Each row is a point on a landscape with many peaks, with its height.
A climber steps from a point to the highest of its 2 nearest points, and stops where none of them is higher. Distance is the straight distance between rows; heights are no part of it.
dotoz: [ 80 153 190  98 125 126 139  87  98 179 103 110 140 163 157 155 121 131
 128 185  81 140 174 168 155 110]  h=391
puva: [163 118 178 135 171 125 106 195 137  89 127 167 110 143 136 152 159  82
  81 129 128 119 129 170 107 155]  h=234
Loze: [105 149  95 112 112 149 133 109 130 155 124 123 145 112 130 117 113 158
 171 129 121 171 127 147 123  96]  h=421
vufa: [176  84  77 114 124 117  63 160 108 142 125 144 117 150 136 119 151 153
  94 105 138 139 156 120 136 122]  h=254
dumuk: [ 80 144 145 149 126 115 107 137  82 114 111  85 146 106 123 106 100 134
 122 102 160 127  69  92 166  79]  h=52
gizi: [ 84 132  80 111 108 168 157  75 109 115 113 152 134 128 157 125 134 156
 177 177 110 163 145 156 124  93]  h=375
Gilu: [ 71 128 106  94 121 136 194  93 103 124 151 121 128  98 111 147 108 138
 168  88 119 150 125 113 124 131]  h=803
loz: [172  72  71 124  81  97 100  75 106 170 145 156  99 154 110 108 149 167
 114 115 141 127 206 141 110 136]  h=362
Gema: [159 101 150 161 116  89 109 139 142 141 140 119 141 101  78  94 133  85
 100  67 182  49 121 107  93 119]  h=241
pevif: [139 125 143 102 116 122 171 157 132 116 130 144 115 152 127 167 140 130
 169 103 119 150 192 149 137 139]  h=764
bal: [ 95 134 140 152 162 121 153 130  95 103 140  79 146  97  99 109 112  85
 127 100 174 119  46  63 154 106]  h=72
leki: [103 108 131 115 130 134 105  72 155 190 128  96 125 107 161 111 115 159
 124 148  90 128 114 104 110 130]  h=516
lefog: [ 48 146 111  95 110 156 153  69  69 104 104 147 133 147 137 134 125 142
 180 148 127 176 153 146 155 106]  h=335
toz: [120 134  90 128 115  99 174  15 109 180 159 136 131 122 125 133 125 116
 150 113 154 139 201  85  87 140]  h=680
des: [143 129 143 130 197 106 160 184 103  89 134 150 135 124 105 141 144  39
  94  94 186 124  99 120 129 131]  h=107
gutis: [147  84  97  90 107 148  92 156  89 114 120 160 104 161 118 155 140 169
 115 118 112 152 180 149 138 144]  h=308
Fivi: [176 146 140 122 189 109 127 149 122 100 144 156 126 145 147 135 137  65
  84 108 165 167 101 130 135 125]  h=133
podi: [155  93 122 131 165 107  87 171 113 112 128 156 127 119  90 114 124  89
  69  82 169  99 105 118 105 132]  h=311
nam: [ 68 171 165  90 166 117 104 150 107 115 108 112 136 142 134 147 142  79
 104 143 108 119  74 131 153 105]  h=307
bedap: [128 131 149 119 149 175 131 117 154 115 122 102 133 134 169 142 123 154
 123 192  78 132  95 111 138 170]  h=615
bezat: [163 129  98 152 102 116 135 169 128 117 115 123 145 102  83 122 116 151
 136  63 130 115 137 114 123 116]  h=476
Gozo: [196  89 104 136 107 159 125 108 146 106 153 131 115 125 150 137 130 172
 102 145 117 159 163 145 104 176]  h=502
Dep: [107 129 145 123 180 115 137 184 159 103 139 133 122 130 124 124 136  97
 113  98 111 121 113 150 140 120]  h=374
masab: [ 69 121 143 116 164 133 119 178 116 126 116 126 166  95 102 114 126  87
 126 132 129  92  62 122 107 106]  h=568
figu: [119 142 101 136 154 141  96 126 152 164 128 128 122 123 175 119 141 124
 103 145 128 138  71 101 119 139]  h=368
sozos: [103 178 212 132 139  95 144 162 132 146 132 125 141 146 118 151 129  66
 137 124 140  91 138 149 150  92]  h=574
tur: [144 100  46 136  95 121 161 131 139 124 130 165 110 132 108 104 151 161
 155 123 145 147 198 151  97  97]  h=735
boret: [ 86 167 171 161 129 143 136 166 138  93 124 100 147 111  82 154 114 122
 145 115 132 109  92 124 166 115]  h=654
zosil: [110 175 136 138 135 117 109 146 143 111 127 122 139 146 154 140 134 126
 154 138 161 165  93 141 152  93]  h=777
Deget: [ 42  79 152 118 119 149 121 125 110 122 125  90 145  78  91  87  97 133
 127  94 108  64  91 123 147 108]  h=13
vosa: [ 62 119 114 118  76 152 175  85  98 134 134  94 145  96  91 130  88 169
 159 103 118 133 114 108 147 119]  h=750
leva: [191 115 141 154 106 145 124 139 143  83 135 129 123 170 142 167 145 164
 105 167 115 145 159 162 133 180]  h=582
perok: [ 85 170 188 118 141  97 131 138 119 156 116 105 127 164 158 146 133 130
 149 156  95 146 155 137 158 103]  h=457
bobe: [131 140  99 146 106 170 120  94 162 118 116 112 131 138 163 107 115 173
 139 206  93 141  97 118 127 136]  h=687
mokeb: [ 72 130 149  87 123 154 142  81  55 109  91 119 125 145 148 149 114 148
 149 173  94 188 153 156 152 138]  h=297
Tulel: [176 131 115 146 165 129  98 157 153 122 128 131 124 113 174 130 153 121
 111 144 150 133  88  96 126 156]  h=402
ven: [188 151 149 134 138 108  86 172 100  95 122 163 105 183 144 148 151 126
  78 138 156 148 161 153 151 126]  h=128
Berad: [108 158 145 114 171 124 111 125 136 129 136 134 126 136 154 129 137  75
 110 153 134 135  52 105 135 133]  h=338
Zak: [117 199 186 133 166  74 146 151 123 113 122 139 134 151 110 162 137  61
 131 114 165 118 110 118 162 108]  h=630
Zuvat: [ 67 115 142  77 131 134  89 137 108 125 108 104 150 128 128 132 126 116
 117 118  79 129  79 138 149 111]  h=277
Visir: [ 62  89 124 100  85 142 125  68  76 151 116 108 127 105 111 109  91 153
 152  98 116 156 123 110 133 107]  h=692
pov: [113 181 195 127 137 111 155 149 132 132 108 113 140 157 104 148 129 111
 164 126 108 125 163 156 162 105]  h=517
bedup: [153 108 118 106 104 104 126 111 168 169 131 123 135  89 103 104 128 124
 144  77 131  89 150 114 105 151]  h=527
vufin: [155 135 100 163 104 193 206 102 137  91 131 143 118 145 144 132 147 180
 141 209 108 144 163 140 103 145]  h=676
fumu: [120 158 177 123 151 135 136 122 177 123 112 119 113 149 166 164 146 136
 126 187  71 122 127 144 139 157]  h=557
nase: [141 129  60 150  87 110 144  78 149 178 136 146 111 125 119  97 129 143
 169 138 147 116 177 135 103 113]  h=637
vanom: [112 148 137 168  83 150 156 151 137 107 143  91 134 106  81 132  87 153
 157 113 107 109  87 104 160 138]  h=607
moza: [ 80  99 164 141 117 140 108 150  80 103 103  79 154 103 103 101  78 135
 120 112 111  87  51  97 167  96]  h=31
Sela: [119 170 133 143 118 110 116 169 139 102 145 140 127 123 119 149 106 115
 145  86 156 139  87 117 146 109]  h=710
lize: [130 173 122 132 132 132 123 140 147 104 128 119 121 148 152 132 152 159
 152 174 122 160 137 167 147 100]  h=805
gugo: [110 156 107 131  96 114 122 108 131 177 139 117 157  99 134  96 102 148
 162 107 151 115 107 124 135  98]  h=461
sol: [166 108  86 120 117 123 133  90 157 166 127 123 113 112 153 108 117 134
 164 119 118 120 155 118  96 146]  h=573
Kinem: [175 185 142 149 151 113 108 147 134 107 131 162 122 159 152 148 162 105
  95 142 143 160 128 148 148 139]  h=168
Magaz: [132  98 114 136 175 113 121 179 158 124 159 141 128 103 120  98 144  80
  75  81 148  96 107 132 102 130]  h=341
Fef: [172 145 175 136 148 158 106 156 163 104 132 150 109 147 159 145 167  97
  97 150 123 119 133 162 129 170]  h=204
Nak: [159 107  85 135 115 131 153  23 123 147 166 122 115 116 149 131 121 121
 141 156 148 154 194  81  78 170]  h=609
tor: [106 130 124 124 134 120 102 118 141 186 131 122 140  86 119 100  96 106
 138  98 137  83  82 111 122 112]  h=495
neli: [114 197 157 130 161  85 140 125 114  93 124 127 127 163 148 160 132  82
 139 145 176 171 100 118 158 100]  h=696
guv: [165 117 109 163  88  75 132 171 135 118 147 112 142 107  78 134 104 150
 128  73 168  83 109  96 121 130]  h=520
bol: [115 156 133 147 134 176 181  78 130 113 107 142 129 160 161 138 146 160
 149 242  91 149 175 159 141 138]  h=564
noneb: [ 79 129 135 135 151 112 126 135 142 169 131 122 160  82 101  86 121  94
 111 114 148  53  85 116  84 105]  h=528
Mora: [123 148 139 167 167 122 162 165 114 100 131 126 120 100 108 123 121  63
 104  85 184 108  69  85 142 119]  h=88
Meb: [186  86 109 125  98 127 113 147  98 140 140 129 130 120  81 116 102 160
 126  54 134 129 165 133 123 115]  h=424
Kele: [163  91  74  99 107 144 119 129  72 117 132 150 119 138 109 118 122 179
 123  91 139 160 203 149 119 130]  h=360
zop: [140 116 134 169 106 129 145 170 145 112 162  96 151  86  78 131  93 126
 143 106 140  72  74  93 127 124]  h=566
laza: [101 121  92 128 113 115 185  62 111 176 155 127 128  95 114 133 101 141
 164  98 143 151 161 105 107 134]  h=745
Rere: [ 68 126 162  76 126 146 104 114 105 122  94 128 138 127 152 135 122 143
 140 146  84 147 120 161 169 120]  h=257
Nal: [115  90 136 113 143 167 128 101 174 153 117 121 133  87 165 141 122 145
 125 161  76 130  98 109 107 168]  h=565
vudaf: [175  61 123 110  88 101  75 107 123 193 131 143 108 145 108 101 129 148
  98  94 141  98 168 130 110 142]  h=430
favod: [137 121  82 147 118 178 164  72 148 124 130 122 123 128 151 112 130 164
 154 191  99 160 147 101  85 160]  h=779
belu: [119 131 128 102 156 125 136 156 159 125 132 114 114 116 131 121 111 135
 140  89  91 136 117 133 116 129]  h=405
rone: [196 104  92 161 107 131 103  99 172 161 128 105 120 134 171 108 126 153
 125 165 120 122 118 105 112 154]  h=506
pevu: [140 143 185 114 145  83 126 146 163 138 126 142 103 164 155 162 151 115
 136 169  94 125 173 152 147 126]  h=487
Zunaz: [182  99 104  95 112 111  91 109 154 167 127 147 101 123 114  97 126 120
  89  89 142  84 133 137 102 148]  h=482
kep: [ 62 142 172 155 150 145 156 181 116 101 117 130 164 113  84 119 121  89
 125 116 138  68  69 124 142 105]  h=606
Nen: [156  76 148 139 125  88  68 162  99 157 132 132 133 127  73 105 128 101
  78  68 174  81 125 109  96 130]  h=275
gumud: [159 111 132 108 134 135 131 141 177 102 131 137 107 119 138 129 128 137
 124 118  99 161 142 164 111 165]  h=442
resi: [158 172 135 145 120 132 138 132 155  94 123 125 128 164 148 156 170 170
 130 202 109 155 183 179 130 158]  h=685
Pinop: [172 140  60 127 124 116 106 181 130 132 145 145 111 144 146 110 171 135
 123 105 157 130 125 109 141 113]  h=212
Fona: [ 83 153 141 136 113 149 143  86 102 135  98 133 135 159 166 136 156 156
 142 252  98 127 190 185 142 101]  h=471
zusof: [133 131  89 132 105 132 180 143 127 117 134 161 126 154 123 144 144 138
 169 125 106 166 170 153 125 112]  h=853
pokoz: [167  81 155 116 152 146  72 175 123  97 105 160 108 131 119 133 145 106
  67 104 135 117 131 149 113 149]  h=270
Mageg: [207  97 106 154 124 155  87 143 164 126 125 131 105 144 156 120 140 131
 102 138 127 112 112 102 121 170]  h=448
Rozi: [185  74  92 128  95 134 134  50 129 138 141 139 117 134 132 131 118 155
 113 142 132 152 183 107  64 180]  h=541

Where does a climber stop that starts at each point below?
Zuvat => zusof
mokeb => boret
Pinop => zusof
ven => lize
gutis => boret
vudaf => zusof
